Each row is a point on a tangle of strands that fork, close into loops and nearly touch. The rows are in no order.
Points whose rows are less than 92.9 apart are linked; no others are. Some points are linked to none.
katin: [ 41 -21 -29  20  -2  11  -4  -8  21 -17  -9 -42 -18  36 -44 -33  36 -22
 -26 -21  17 -30 -13  -6 -39  -5  13  -6   0   2  16  14   5  -3  29 -17
   7 -25  22 -35 -17  24  -4 -10]
vugo: [-27  -1  16  30 -11  -5  -1  42  26 -19 -54   9  28  10 -42 -19 -18   4
  -6   0  32  -6  30   7  29  75  -5   7 -44  -1 -14 -15 -10   8  -6 -20
 -22   4  -7 -30 -14  31   1  -9]
pud: [ -2  10   0  -6  -2 -16  18   8  -3   8  29  -2   4 -17  14  18   3  16
  -7   6   3   4  -9  -5   6 -13  -4   4   4  -7 -25  -3 -15   0   5  20
  -1  30 -16  -7  -1 -13   0   0]
veno: [-36  27  16 -35  -8 -31  -6  19 -32   7 -23  66   2 -38   8  15 -12  -3
  24 -13 -17  20  34   2  57  62 -23  47   4 -10 -20 -29  19  19 -13 -19
  -5  11   6  -1  -3  -6   3   0]
dusag: [ 13 -14 -22  40 -16   9  -9  25  37 -12 -37 -21   1  33 -47 -23  16 -17
 -20 -16  19 -23  13  -7 -15  45  11  -2 -30  -4  14  -2  -9   3  17 -29
 -19 -22  17 -39 -34  30  -9 -17]
benag: [ -3   8  -7  17 -12 -12  10  18  14  -5 -17  10  13   3  -8   1   4   3
 -10   2  10  -6   5  -6   9  27  -3  16 -21  -4 -18  -8  -6   9   5  -2
  -4   3  -8 -25 -10   5   3  -9]
vuf: [ -5   3   2  -1  -5   2  -7   8  13  -3 -35 -21  16  30  20 -12 -17   7
  12  23  38   0 -19   3   3 -10   6  -4 -43   8 -13  -9  -5 -14 -11  -3
   1   8 -10   2   2  -1  12  -9]
Ligin: [-39  -4  25   5  -7   4  -5  47  14  14  48 -11  47   5  -7 -35 -15  32
 -61  24  26  24  18  -8  12  23  11 -32  10  -2 -28  -3 -34  12 -34  50
  16  28 -59 -27  -7 -14 -33  16]
gebig: [ 10 -12 -28  57 -19  -9 -14  17  32  -1 -11   8  -4  24 -26  17  32 -13
 -17 -25 -26 -28   0   6 -46  23  13  13 -28  -1  18 -20 -25  -4  30 -33
  -6 -37   3 -40 -45  -5 -24 -24]
vege: [-32   9   1 -15   1  -3 -14 -12 -22   4 -13   3  14  14  54   5 -35  11
  48  20   6  13 -35  17  16 -37  17   1 -16  25  -3 -16 -23 -15 -40 -12
 -25  28 -14  53  15 -12 -15  -5]
Det: [ 10  12 -26  62 -20 -13 -26   5  26   2 -37  24  12  36  -8  23   8 -14
   0  -7  -9 -25   0  16 -39  21  23  18 -43   6  35 -28  -3 -24  28 -30
  16 -42  10 -19 -40  -3 -15 -38]
subuk: [ 55  -9 -26 -28  10  36  16 -50 -13 -22  11 -12 -35 -12 -21  10  13 -14
 -11  -8 -29  -7  38 -23  22 -10  -8   1  30 -10  33  40  53   3  23 -15
   3 -31  47   7  18  25  12  20]
Noti: [-10   7  36 -30   5  13  13   0 -23 -33 -25  31 -10 -42 -52 -13 -21   5
 -16 -33   9   0  57 -29  53  72 -31  22  35 -40 -23   3  34  42   7  -1
  -3   0  36  13  18  34   2  20]
rugo: [-42  12  60 -35  17   5  10  18 -32 -24  -8   7   9 -59 -31 -22 -16  11
  -1   4  32  27  30 -17  53  62 -26   5  21 -36 -29  -7  16  26 -25  20
   3  44  24  11  33  18  18  33]
lufer: [ 16   0   0 -25   1  -2  31 -23 -20  -4  33  15 -30 -42  -4  33  15  -2
  -6 -21 -34   7  21 -15   8   6  -9  30  36 -21   3  10  18  23  13  10
  -2   8  30  -1   4  -1   9   7]
tavuz: [ 25 -22  -2   1  15  12  20  -7  -8  12  40 -55   0  -1 -25  -9  35  16
 -35  -4  10  -4 -26  -3 -35 -29   3 -33  25 -24  -9  31   4   1  11  40
  11  23  -2 -22   3   2  -2  15]
Gen: [ 13   5  -4   2  18  -7 -12 -41  -9  11  34  13 -22  -1  57  43 -12 -20
  56 -10 -58  -6 -21   9 -33 -72  -9   3  11  42  44   8  -7 -28  15  -5
  17 -29   8  51   9 -40  13 -20]
tutek: [ 19   4  27 -53  -1  28  18 -28 -32 -18  11  19 -24 -58 -41  16  -6   3
  -7 -31 -23   5  54 -28  50  40 -23  21  55 -47   3  17  43  40  -4  -5
  -5 -13  50  20  20  22  11  37]
Dalu: [-35  12  16  -7   1   8 -28   6 -13  -2  -8 -12  29  29  76 -11 -49  19
  38  19  20   7 -57  35   4 -48  22 -25 -22  26  -4 -21 -37 -22 -43  -6
 -39  28 -42  64  18   4 -23  -1]
paku: [-36  35   2   5 -17 -36   6  32  -8  26  -1  82   7 -28 -11  29  12   1
  -9 -25 -26  -8  26  13  26  51  -9  49  10 -11 -16 -27 -12  15   8  -9
 -14   2 -21 -32 -30  -5 -20  -9]
sekev: [  0   7  -7  11  18   9 -19 -37 -16  13   6 -16  -5  26  60  17 -30 -19
  67   5 -14   7 -49  15 -30 -71  16 -24 -13  45  22   7  -7 -19 -10  -5
  -1 -25   8  76  17 -13  14  -8]
gilu: [-27   9  -2  17 -18 -29  17  26   4  22  18  65   2 -27 -22  18  26   0
 -28 -24 -31  -1  24   9  15  47  -8  32  20 -19 -29 -26 -23  28  18   1
 -18   4 -24 -36 -30   1 -20  -1]
motos: [ -6 -20  22  24   2  17   2  31  14  -4 -10 -26  18   2 -76 -54  22  12
 -41  -1  39  -5  11 -11   4  52  -2 -38   9 -30 -16   7  -7  26  -6  22
  -8  15  -6 -40  -3  19  -2  27]
nagoz: [-54   7  29  26 -18  -6   1  57  26  -7 -47  16  42   1 -15 -16 -28  17
  -6  17  37   1  30  22  35  74  -9   6 -51   3 -23 -25 -23   9 -30 -11
 -20  14 -34 -26 -13  13  -7   8]
zuv: [  5   9  -5 -33   0 -15  17 -19 -24   6  21  34 -22 -40  26  43   6  -5
  19 -16 -35  14  18 -11  20  -7  -7  32  20  -2   7   2  15  10   3  -3
   3   7  24   8   6 -24  13  -5]
Zabes: [ 41  -2 -12   8  14  12 -15 -31   5  -5  -5 -41 -14  29  32  15  -7 -28
  21  -1  -4 -10 -36  -2 -44 -54   4 -13 -18  31  25  14  10 -34  28   3
  25 -52  18  19   0  -5  20 -26]
lofe: [ -5   3  38 -16  10   9  21  -1 -29 -19   0  -4  -1 -36 -50 -21   0  14
 -17  -8  21   9  28 -23  35  52 -23   2  33 -41 -19  10  19  24  -9  32
  -2  33  31  -5  27  26  15  27]
daru: [ 32  -6 -22  34  -7  -4 -11  -8  23  -5 -14 -16  -4  31   0  10  13 -18
 -11 -19   1 -26 -29   3 -53 -12  10   1 -28  18  18  -4  -5 -17  37 -14
  17 -38   3 -20 -25  -3  -3 -30]
sativ: [ 33 -18 -23  18  -6 -15  22 -20   8  -2  24  12 -26  -4  -2  26  32 -11
 -21 -29 -38 -11   4  -9 -40  -9  -9  22  19  -3   4   2   5  14  37  -2
   4  -7   9 -27  -9  -4  -5 -10]
teru: [  1  28  -5  21   1   0 -36  11  19   9 -23 -14  22  53  53   7 -24  -3
  32  10  22 -25 -49  34 -50 -41  19 -19 -40  21   8 -28 -20 -24  10  -2
  -1 -28 -22  26 -13  -4  -7 -10]
Nolof: [ 36   1 -22 -20   6   5   0 -38 -13  -1   9  35 -26 -28  26  48   6 -26
  24   2 -62  13  17 -10  10 -23  -5  19  11   3  47  15  38  -5  13 -33
  21 -34  27  27  11 -35  19  -6]
rosog: [ 22  19  -4  12  11  12 -16   1  21   9  -3 -41  10  43  41   1 -13  -9
  18   1  28 -20 -53  19 -53 -52  13 -26 -35  28   5  -4 -15 -23  19   4
   7 -31 -18  11 -19  -9   3 -17]
fep: [-33 -10  30  16  -4  12   1  49  15  -1  10 -16  45   2 -31 -40  -8  25
 -51  22  44  16   9  -3  18  37   4 -37 -16  -3 -26  -2 -21  16 -30  41
   8  29 -44 -36  -7  -1 -11  21]
Nivez: [-33   8   2  -5  -8 -30  18  23   4  28  55  55 -11 -39 -18  21  25  -1
 -49 -13 -36   8  22  -5   9  29  -5  28  51 -24 -28 -16 -28  33  16  20
 -10  11 -41 -29 -21  -1 -30  11]
leb: [ 31 -10 -23  22 -11   6   4 -12  18 -19 -17  -2 -29  12 -49 -19  23 -17
 -18 -28  -7 -20  33 -17  -5  42  -7  15  16 -12   2   6  19  16  27 -19
  -8 -21  36 -23  -5  36  -6  -4]
vul: [-33  17  19  -4  -6  17 -26  22  13   0 -23 -20  38  48  58 -32 -51  21
  18  33  46   3 -50  33 -11 -28  18 -34 -47  23 -12 -20 -29 -21 -38  -3
 -26  24 -48  30   7  -1 -20  12]
vukuv: [-11  37 -10  13  -2 -21 -31  13   7  23  16  40   4  18  52  24 -19  11
  22  -4 -17 -24 -21  39 -29 -51  -1   5  -7  18  18 -30 -38 -31   8  -6
  -5  -8 -42  19  -1 -20 -21 -23]
vesa: [  7  -7 -21 -14  11  21 -26  -4  10 -28 -71 -32  -1  52  -7 -35 -33 -13
  14  33  52  10   9  -7  32  -1   9  -8 -39  26  15   8  32 -35 -11 -16
   4 -20  20   8  20  32  32  -4]
puv: [ 44 -37 -11   3  15   0  35 -36  -6   1  49 -40 -33 -17  -6  13  39  -6
 -18 -24 -35 -16 -14  -7 -61 -52  -7  -7  41  -8  11  26  14  -3  30  16
  14   0  16 -17   3  -5   7   2]
zuka: [ 39 -26  -7 -12  14   1  42 -47 -13  -3  56 -24 -31 -29   4  35  26  -4
  -3 -21 -40  -7   1  -8 -31 -47  -3   2  42  -5  20  41  18  -1  19  16
  19   1  34   1  12  -7  17   3]
zuda: [  0   7  -5  -1  -6   8 -22  -9   2  -3 -51 -20  10  44  39  -6 -27  -2
  33  30  25   5 -29   8  -9 -24  13  -9 -41  22   3  -8   7 -23 -14  -8
   1 -11   7  24  10   0   9 -12]
muv: [ 11 -18  -5  -8  20 -23  33 -10   5  17  82 -10 -19 -29   9  34  22  11
 -31 -11 -43  -5 -11  -2 -32 -52  -3 -11  49  -5  -3  18 -15  -4  24  31
  11  22 -20  -3  -5 -13  -8  -1]
fas: [-18   4  19   3  -8  16 -22  33  36 -11 -59 -34  38  57  14 -39 -33   5
   6  35  73 -11 -35  26  -7   0  21 -22 -73  22   2  -9  -9 -16 -22 -10
 -10  -3 -20  -7 -12   9   7   4]
sedov: [-34  42   6  -8 -15 -39  -6  22 -27  23 -18  93  10 -26   1  30  -3  -9
  19 -13 -29  -2  34  20  36  51 -10  61   3  -6  -6 -42  13   7  -9 -25
  -8   2  -9 -19 -19 -15 -11 -18]
vib: [ -4  -5  26  -8  11  14   8  19  -5 -11 -13 -40  22   3 -12 -37  -2  22
 -10  30  56  10 -10  -4  23   3  -2 -29 -22  -7 -12  10   5  -4 -31  30
  -1  35   2 -16  22   9  23  14]
Laz: [-20 -13  -5 -17   7  10 -10 -35 -31  -3 -19  -1  10  10  44   2 -30  -5
  58  21  -6  29 -28   3  22 -36  23  -1 -14  31   7  11   3  -9 -45 -20
 -16   7  10  66  23 -16   3  -1]
Mot: [-37  13  16 -22   2   0  -1  21  -3   3  16 -19  21  -9  37 -14 -25  28
   9  31  24  15 -22   2  30 -32   2 -20  -8   6 -27  -6 -26 -11 -40  13
 -14  46 -32  18  13 -13 -12  11]
motu: [  5  -4 -12  -2  13   6 -11 -42 -20   9  18  -2 -11   0  57  27 -18 -22
  66   2 -31  14 -35   4 -11 -72   7  -7  -2  43  29  21  -5 -14 -15 -11
   3 -19  16  76  20 -25  16  -7]
bever: [ -9 -18   0  18 -15  -6  13  19  21  27  55  -4  10  -2 -35 -16  27  13
 -58   6  -5   7  15  -1 -21  15   9 -24  37 -14 -30  -5 -29  30   4  28
   7  20 -47 -38 -23 -13 -35  19]
duva: [ -2  37  -8  24   3 -18 -39   8   5  20  -5  21  16  41  59  11 -25  -4
  41   3  -7 -29 -35  45 -47 -48  14  -8 -23  22  22 -38 -24 -33  10  -7
   0 -24 -32  39   0 -17 -15 -21]
kad: [-15   1  -3  -8   4 -30  24   9   1  20  70  34 -20 -44  -8  31  27   5
 -43 -14 -45   4   6  -7  -4  -2  -4  18  54 -21 -20  -7 -20  17  22  25
  -8  24 -32 -19 -14  -9 -23   7]
Gafo: [ 13 -10   2  -5  21  -9  29 -18   0  13  79 -37 -20 -23  30  30  12  10
   6 -14 -24  -6 -24   0 -30 -78  -2 -21  33  12   3  31 -16 -16  11  23
  15  12 -10  23   7 -20   9  -9]
Fuf: [  4 -19  -7   0   2 -21  32  -6   7  14  65  10 -27 -32 -11  21  36   6
 -42  -9 -45   0   4  -9 -26 -14  -6  12  54 -25 -12   1  -7  17  27  25
   0  24 -13 -25 -12  -5 -15  11]
lig: [-17  19  -1   0 -13 -18  -1  10  -4   4 -28  28   8  -3  13  10  -8  11
  16  13   5   6  11   0  23  31  -9  32 -18   0 -17 -21  -1   2  -9 -10
  -6  11  -5  -7  -2  -4   2  -7]
vuz: [ 21  -1 -28  42 -10   7 -25   4  32  -9 -35 -20  10  45 -15   2  11 -21
  -8 -13  17 -30 -22   3 -43   5  24  -2 -41  14  35 -12  -7 -25  31 -31
  16 -49  14 -18 -39  11  -6 -33]
Zim: [ 12 -12  12 -13  23  18  -1  14   2 -19 -37 -52  13  28 -19 -52  -1  15
  -9  22  72  -1 -13   2  19  -8   4 -34 -30   5   3  18  11 -17 -21  22
   2  15  13 -19  16  18  26   4]
mos: [  6  18 -12   4   3 -21 -10  -6   3  15  17  25  -8   8  45  39  -6  -2
  28 -12 -29 -17 -17  15 -33 -50  -4  14  -2  24  17 -15 -13 -24  20  -2
   7  -8 -14  17  -2 -28  -3 -27]
redom: [ 34   1 -36   4  -7  18 -21 -25   3 -17 -50 -15 -10  42   0  -8 -11 -32
   4   8  13   2   7 -11   6  -4   7  -3 -26  15  26   8  33 -34  19 -19
  22 -43  21   9   3  18  19 -20]
gide: [ -4  11 -11 -37   2 -17 -15 -31 -29  19  13  67  -9 -31  40  46  -4 -22
  50  -2 -68  18   3   5  23 -39   8  22  14  17  43   2  17   0 -26 -36
   4 -10  20  47   3 -46   9  -3]
Pif: [ -6  -7  15 -22  15  15  14 -18 -18   4   5 -48   5   2  29 -12  -4  12
  36  23  32  14 -27  -5  16 -53   7 -30  -8  19  -8  28  -7 -11 -33  13
  -1  26  17  35  29 -10  19   2]
fip: [  0 -15  -9  36 -21 -12  20  14  19   4  12  27 -27 -16 -47  -3  38  -4
 -27 -30 -27 -10  26  -8 -19  46 -13  21  26 -28 -26 -12 -14  41  30 -14
 -15  -4   5 -40 -26  13 -18   5]
gaf: [ 63 -18 -25 -18  14  29  13 -58 -10 -18  15 -23 -33  -6   0  22  21 -25
  -7  -8 -32  -8  18 -15  -3 -32  -6  -5  21   1  38  43  42 -13  26 -15
  17 -40  46   9  19  11  18   5]
bovib: [-17  -1  20 -24   5   3  13  -2  -8   1  13 -28   6 -17  20 -10  -5  15
  20  25  25  17 -15 -11  27 -27   0 -18  -4   2 -20  15  -7  -6 -33  21
  -5  42   4  19  21 -13  10   9]
rif: [ 38   4 -32  -4   1   8  -9 -37 -10  -7 -14  27 -23  -6  15  32   0 -28
  10   6 -42   8  19 -12   2 -10 -10  18  -2   2  39   6  44 -13  26 -33
  22 -39  27  16   9 -13  13 -16]
gebo: [-37  -7  34  27  -5  -3  18  47  17 -16 -38  18  29 -16 -57 -25  -7   5
 -26  -9  24  -1  35  -2  36  91 -15  -1 -15 -23 -32 -14 -18  33   1  -7
 -19  17 -13 -28 -10  28  -7  12]
nosi: [-27  23  26 -30 -10 -21   1  16 -29  -6 -28  70  -4 -45 -16   9 -12  -4
   8 -32 -16  11  51  -5  57  81 -23  46  17 -29 -27 -25  33  38   4 -19
  -4  -1  17  -6 -11   9   0  -4]
Vilel: [ -4 -28  -2  36 -24   3  17  22  33  21  29  -1 -20 -11 -72 -28  44  -5
 -31 -16 -11  -7  31  -6 -35  40  -4 -10  27 -39 -29 -16 -22  38  23  -5
 -10   1  -8 -47 -31   6 -23  25]
pazim: [-14   9   3  10 -12   2  -1  22  22   0 -29  -9  30  18   5 -12 -15  13
  -8  20  38  -4  -7   3   5  15   4  -6 -43   6 -17  -9 -17   2  -7   1
  -7   8 -25 -22 -11   2  -3  -5]
fesig: [ 38 -31 -13  10  15   2  21 -19   3   5  42 -53 -20   4 -19  -4  43  -2
 -30 -16  -9 -18 -30  -2 -62 -46   1 -20  28 -11   2  27   7  -4  27  18
  13   1   7 -26  -5   2  -1   3]
mabi: [ 40 -15 -15  -1  -1   2  27 -33  -8  -8  25   9 -44 -20 -16  12  25 -11
 -16 -30 -43  -9  23 -16 -20   4 -12  30  39 -19   5   8  28  27  31  -2
   2  -9  35 -18   7   5   2   1]
Folu: [-15 -24   9  26 -20  -3  13  21  27  27  49   7  -8 -13 -66 -24  42   7
 -47  -2 -14   5  28  -4 -29  34  -3 -19  49 -32 -39 -13 -28  41  15  16
  -1   6 -29 -39 -30  -4 -32  30]
bisi: [ 21 -22  10  -6  18  24  10  -6 -21  11  29 -57   5  -9 -38 -19  42  36
 -35   6  19   7 -26  -6 -17 -10   1 -39  46 -35   2  42   6  -8  -4  52
  13  33  15 -15  16  10  12  33]
feza: [  2   8 -12 -17  11 -10 -13 -35 -23  17  19  50 -12 -19  46  45  -9 -19
  54  -2 -67   9  -9   8  -4 -58   3  16  17  28  47   4  10 -13  -7 -25
  13 -25  14  52   9 -47   8 -17]
guleg: [-55  31   5 -18  -8 -13 -28  23 -18  21  11  31  12   0  57   1 -32  30
  20  15  -4   1 -21  33  22 -29   8   7  -5   7  -6 -23 -53 -21 -36  -9
 -37  32 -63  33   8 -15 -32  -7]
Vuset: [  8 -20  20   0  11  22   3   4 -15   1  14 -35   6  -8 -56 -31  31  33
 -41   5  23   6  -4 -14  -6  20 -11 -31  44 -44  -7  25  11  10  -2  51
   2  33  11 -23  16  25  10  35]
Mes: [ 37  -3 -26  25  -4 -16   2 -16   8  -3   4  14 -14  11  10  26  20 -11
 -12 -23 -25 -15 -10   0 -35 -12  -2  20  -4  10  11  -4   4  -6  30 -10
  13 -21   5 -17 -17  -8  -4 -25]
Rupag: [ 17  12  -4 -36  -4   4   3 -21 -26 -11  -6  37 -24 -35  -1  26  -4 -10
  12 -14 -32  20  46 -16  47  39 -16  29  12 -20  12   6  44  23   2 -24
  -5 -16  30  12   5   2  12   4]
bure: [ -7  -7  17  -7  10  21 -14  34  29 -17 -53 -44  27  45 -11 -55 -22   9
 -12  34  84 -12 -23  20  14   6  14 -29 -62  21   7   7   0 -17 -28   2
  -6   7  -8 -22   0  21  25   3]
tebo: [ 26  -4 -27  -8   8  25 -28 -23   5 -17 -58 -40  -3  53   1 -24 -22 -26
  15  23  40   8 -10  -8   5 -26   9 -17 -33  25  26  13  24 -37  13 -16
  21 -43  24  10   5  21  26 -13]
Geva: [ 21 -20 -19  39 -23  -2  10   5  28  -7   0  10 -37   5 -54 -14  34 -16
 -19 -35 -29 -22  33 -10 -20  41  -9  17  16 -22  -8  -6   2  24  29 -29
 -14 -18  27 -38 -21  24 -17  -2]
pedi: [  3 -17 -20  41 -19   8   0  26  38   0  -8 -13   8  19 -42  -8  30  -9
 -23 -19   1 -15   8   5 -28  32  10  -2 -23 -10  -3 -11 -29  15  17 -22
 -16 -21  -6 -49 -45   7 -22  -3]
mal: [ 50  -1 -44   3  -3  21 -12 -35   3 -18 -26   3 -25  20  -6  10  -1 -32
  -6  -2 -18   1  23 -17  13   7  -4   6  -2   5  31  14  47 -21  31 -25
  14 -43  28   4   7  12  12 -11]
lem: [-43  22  27 -30   0 -22   3  30 -19  -4 -14  40  10 -45   6   4 -11   6
  19   1   5  21  21  -5  55  54 -21  31   5 -14 -35 -25   0  19 -23   4
 -10  31 -11   0   7  -1   5  13]
puza: [  4 -26  14  19  -2  20   2  14   6  10  22 -26  10  -1 -66 -39  39  24
 -48   5  17   7   1 -15 -18  28  -4 -36  39 -37 -16  15  -2  21  -1  38
   3  22 -11 -36   2  12  -8  35]
bos: [ 57 -21 -21  -7  19  15   9 -50 -10 -12  11 -41 -29  11  17  22   9 -34
  12  -6 -19  -2  -8  -7 -32 -56  -3 -19   3  25  31  39  22 -28  25  -4
  28 -45  33  17  12  -6  25 -11]
Vegem: [-16 -13   8 -25   7  13  12 -38 -25  -1   1 -33   5   2  39 -11 -19   2
  58  23  21  26 -33  -5  25 -56  23 -20  -5  33   0  36  -5  -7 -47  -3
  -6  14  19  60  34  -9  16   8]
tadib: [  1  -1  -8 -23  -4   3   4 -21 -21  -7 -19  -1  -5  -2  27   9 -10  -4
  37  21   4  20   5  -7  22 -11   1   9 -14   9  -7   6  15  -5 -16  -7
   0   2  22  23  20  -9  18  -3]
leli: [ 19 -11  -7  19  -6   9   4   1  18 -16 -25 -14  -8  16 -66 -43  14  -2
 -23 -24  20 -24  25 -15   6  45  -5  -3  12 -21  -9   9  12  18  12  -1
 -13   0  31 -34   1  44   1   5]
gimiv: [ 16 -21   8 -17  13 -10  42 -36 -11   8  79 -27 -27 -39  29  39  19   2
  18 -21 -34   0 -10  -6 -26 -70   2  -7  43  14  16  45   3  -5   8  17
  24  11  17  22  13 -17  21   1]
moz: [-30 -11  44 -14  26  15  -3  28 -13 -16 -21 -39  20 -15  -5 -54 -13  24
   1  48  60  24 -13   7  39   8  -9 -31 -29   4 -14   5   4  -4 -64  34
  -4  59   4   4  44   6  22  28]
bez: [ 11 -15 -19  33  -8 -12   2   7  32  13  38  -8  -4  14   4  13  20  -6
 -30 -29 -18 -24 -28  12 -67 -35   6  -7  -4  14   8  -8 -30  -3  36   0
   8 -20 -42 -32 -37 -15 -23 -10]
girom: [-39  -1  36  19   1   4  13  48  16 -12 -12   2  41 -15 -39 -30 -14  13
 -36  13  37  12  18   2  34  61 -13 -14 -17  -9 -31 -11 -15  26 -17  20
  -4  29 -32 -33  -3  14  -1  22]
Nen: [-45  18  21  12 -20  -7  -9  48  24  -1 -39  14  38   9   7 -18 -27  21
  -1  30  38   3   5  18  25  40  -3   6 -53   8 -25 -25 -21  -1 -37  -3
 -12  20 -46 -16  -7   0  -9  11]
gozo: [ -7  18 -12 -30  -3 -17  -6 -13 -28  18   4  55 -14 -31  32  41  -2  -9
  35  -2 -43  15  15  -3  25  -6  -6  32   8   5  16  -8  21   4 -10 -16
  -2   1  13  18   1 -33   7 -12]
tumib: [ 39  10 -13  14  17  17 -15 -15  13  -6 -18 -55  -6  48  24  -7  -8 -24
   8   2  31 -22 -51   5 -54 -45  16 -20 -34  32  22   7   2 -34  29  -1
  21 -54  10   7 -15   5  18 -22]
nozo: [ 25  -7 -10 -38   4   3  17 -39 -17  -3  31  27 -31 -41  33  51  14 -15
  28  -8 -55  14  16 -11  15 -31  -3  12  23   8  33  30  25   6   3 -19
  15 -18  33  24  14 -26  21   4]
litag: [-54  29   1 -25  -8 -20 -23  10 -32  16  -9  41  13  -3  53  11 -33  18
  40  16  -7   7 -26  23  31 -22  13  26  -5  17   1 -31 -34 -17 -51 -15
 -34  39 -40  47   9 -13 -31  -9]
rubak: [ -7  -9  -6 -13   0  16 -22 -14  -3 -16 -69 -24   5  46  16 -28 -36  -8
  30  44  37  26  -8   2  25  -3  13   2 -42  25  11  -1  20 -26 -27 -21
  -3  -5  14  26  29  15  23  -5]
tiza: [-17 -15  13   5  -4   0 -10  30  11  29  68 -13  31   6 -21 -24  10  27
 -68  16   8  17  20  -9 -12  10  20 -34  45 -11 -28  -1 -33  20 -19  57
  20  24 -57 -21  -6 -19 -42  13]
fupa: [-35  18  17  11 -17   9 -24  37  34  -2 -48  -4  43  48  32 -19 -37  17
  13  33  44 -11 -24  35  -6   1  15 -19 -67  20  -7 -26 -24 -13 -34 -10
 -14   9 -41   5  -8   1 -15  10]
veru: [ -5  -2   6  -9   9  -6   7  20   2  21  72 -25  21 -12  -7  -2  11  30
 -46  16   5  14  -8  -6  -3 -21   8 -34  34 -18 -24   9 -24   2  -7  47
  14  36 -45 -10   6 -18 -22   7]
rek: [  5   4 -12   4   9  13 -27 -30 -14   8 -33 -15   3  37  51   8 -32 -19
  52  17   1   9 -36  14 -25 -51  20 -12 -28  34  21  -8   1 -27  -3  -8
   7 -30  12  54  12 -10  11 -15]
zenit: [ 10   5  18 -28   5  16  18 -13 -24 -26  -9   7  -9 -31 -39 -10  -7   2
  -6 -18   6   5  45 -24  41  52 -23  16  32 -37 -10  13  34  26   5   8
  -4   5  39   4  22  27   9  19]
Vad: [ 20  -3 -17  26 -12   0  -2   5  20 -15 -35 -11   3  32 -20  -8   6 -10
 -11  -8  20 -13   9  -4  -4  29  10   7 -24   0   5   2   2  -4  21 -18
   0 -14  12 -26 -16  21   1 -21]
Donu: [ -6  -9  32   6  12  11  14  18  -6 -20 -18 -10   5 -15 -73 -46   8  16
 -29  -9  34  -1  26 -18  23  59 -21 -10  18 -35 -18  11   9  25  -6  27
  -9  24  18 -22  21  40  10  24]
zugu: [-40  21   6 -17  -6 -12 -12  28  -2  14  21   9  14  -9  45   2 -28  27
   7  22   6   5 -14  12  25 -31   0  -3  -3   5 -23 -13 -46 -15 -29   8
 -21  35 -48  21   5 -15 -24  -1]
baf: [ -5  26 -16 -10  -8 -22 -11  -5 -23  12 -25  56  -1 -13  22  23 -11  -4
  29   5 -25  15  20   7  23  20  -9  44  -7   5   6 -20  25   0 -11 -26
   2  -5   7  11  -1 -19   6 -19]
Rik: [ -4  15  12 -35  -6   1   1  -2 -15 -20 -34  51 -16 -38 -36  -1 -18  -4
  -8 -36 -18   2  63 -22  61  84 -26  33  22 -32 -12  -5  48  40  16 -26
  -2 -14  32  12   7  23  -1   2]
Zizel: [ 28 -23 -14  17  -1  14   3   8  22  -9  -9 -43 -11  23 -68 -54  38   0
 -27 -17  26 -27   4 -11 -20  22   5 -18   9 -20  -1  16   2   9  14   3
  -8  -2  19 -46 -10  33   0  12]
Biso: [ 22  16 -16  29   2 -18 -23 -16   8  14 -10  17  -2  26  37  31  -9 -13
  20  -9 -26 -27 -26  13 -50 -41   3   9 -19  23  31 -22   3 -32  31  -5
  29 -45  -4  15 -11 -26  -1 -34]
bemez: [-45  16  39 -20   8 -14  11  36 -14 -13   3  15  22 -47 -16 -13  -7  13
 -11  11  21  23  17 -11  48  53 -20   9   9 -21 -42 -17  -8  22 -19  19
  -4  43 -14  -7  11   6   2  24]
fedi: [-51   6   9 -41   0 -21   0   3 -27   1  12   9   3 -36  42   2 -18  16
  39  20   1  26 -15  -2  52 -15  13  13  13  15 -17  -3 -21   1 -60   1
 -25  50  -7  41  16 -16  -9  14]
luse: [ 40  -5 -23  18  11   0 -17 -38   3  -3  -3  -6 -23  20  30  30  -2 -35
  13 -10 -39 -10 -20  -4 -48 -41  -2  -3 -10  29  46   1  24 -38  42 -10
  36 -65  14  17  -2 -20  15 -31]

How many points has the smallest loop of links through each point below? Write - if it is on no loop.
vege => 9
bisi => 23
rugo => 9
sekev => 13
tebo => 16
Zabes => 9

A fork is a point with three links, a tip a point with one. Leave the first point through the second and follow the links. Name the first fork or tip that comes.
vugo; gebo => tiza
gimiv; Gafo => veno
Gafo; gimiv => lofe
moz; vib => vege
Biso; mos => Zabes
Mes; daru => benag
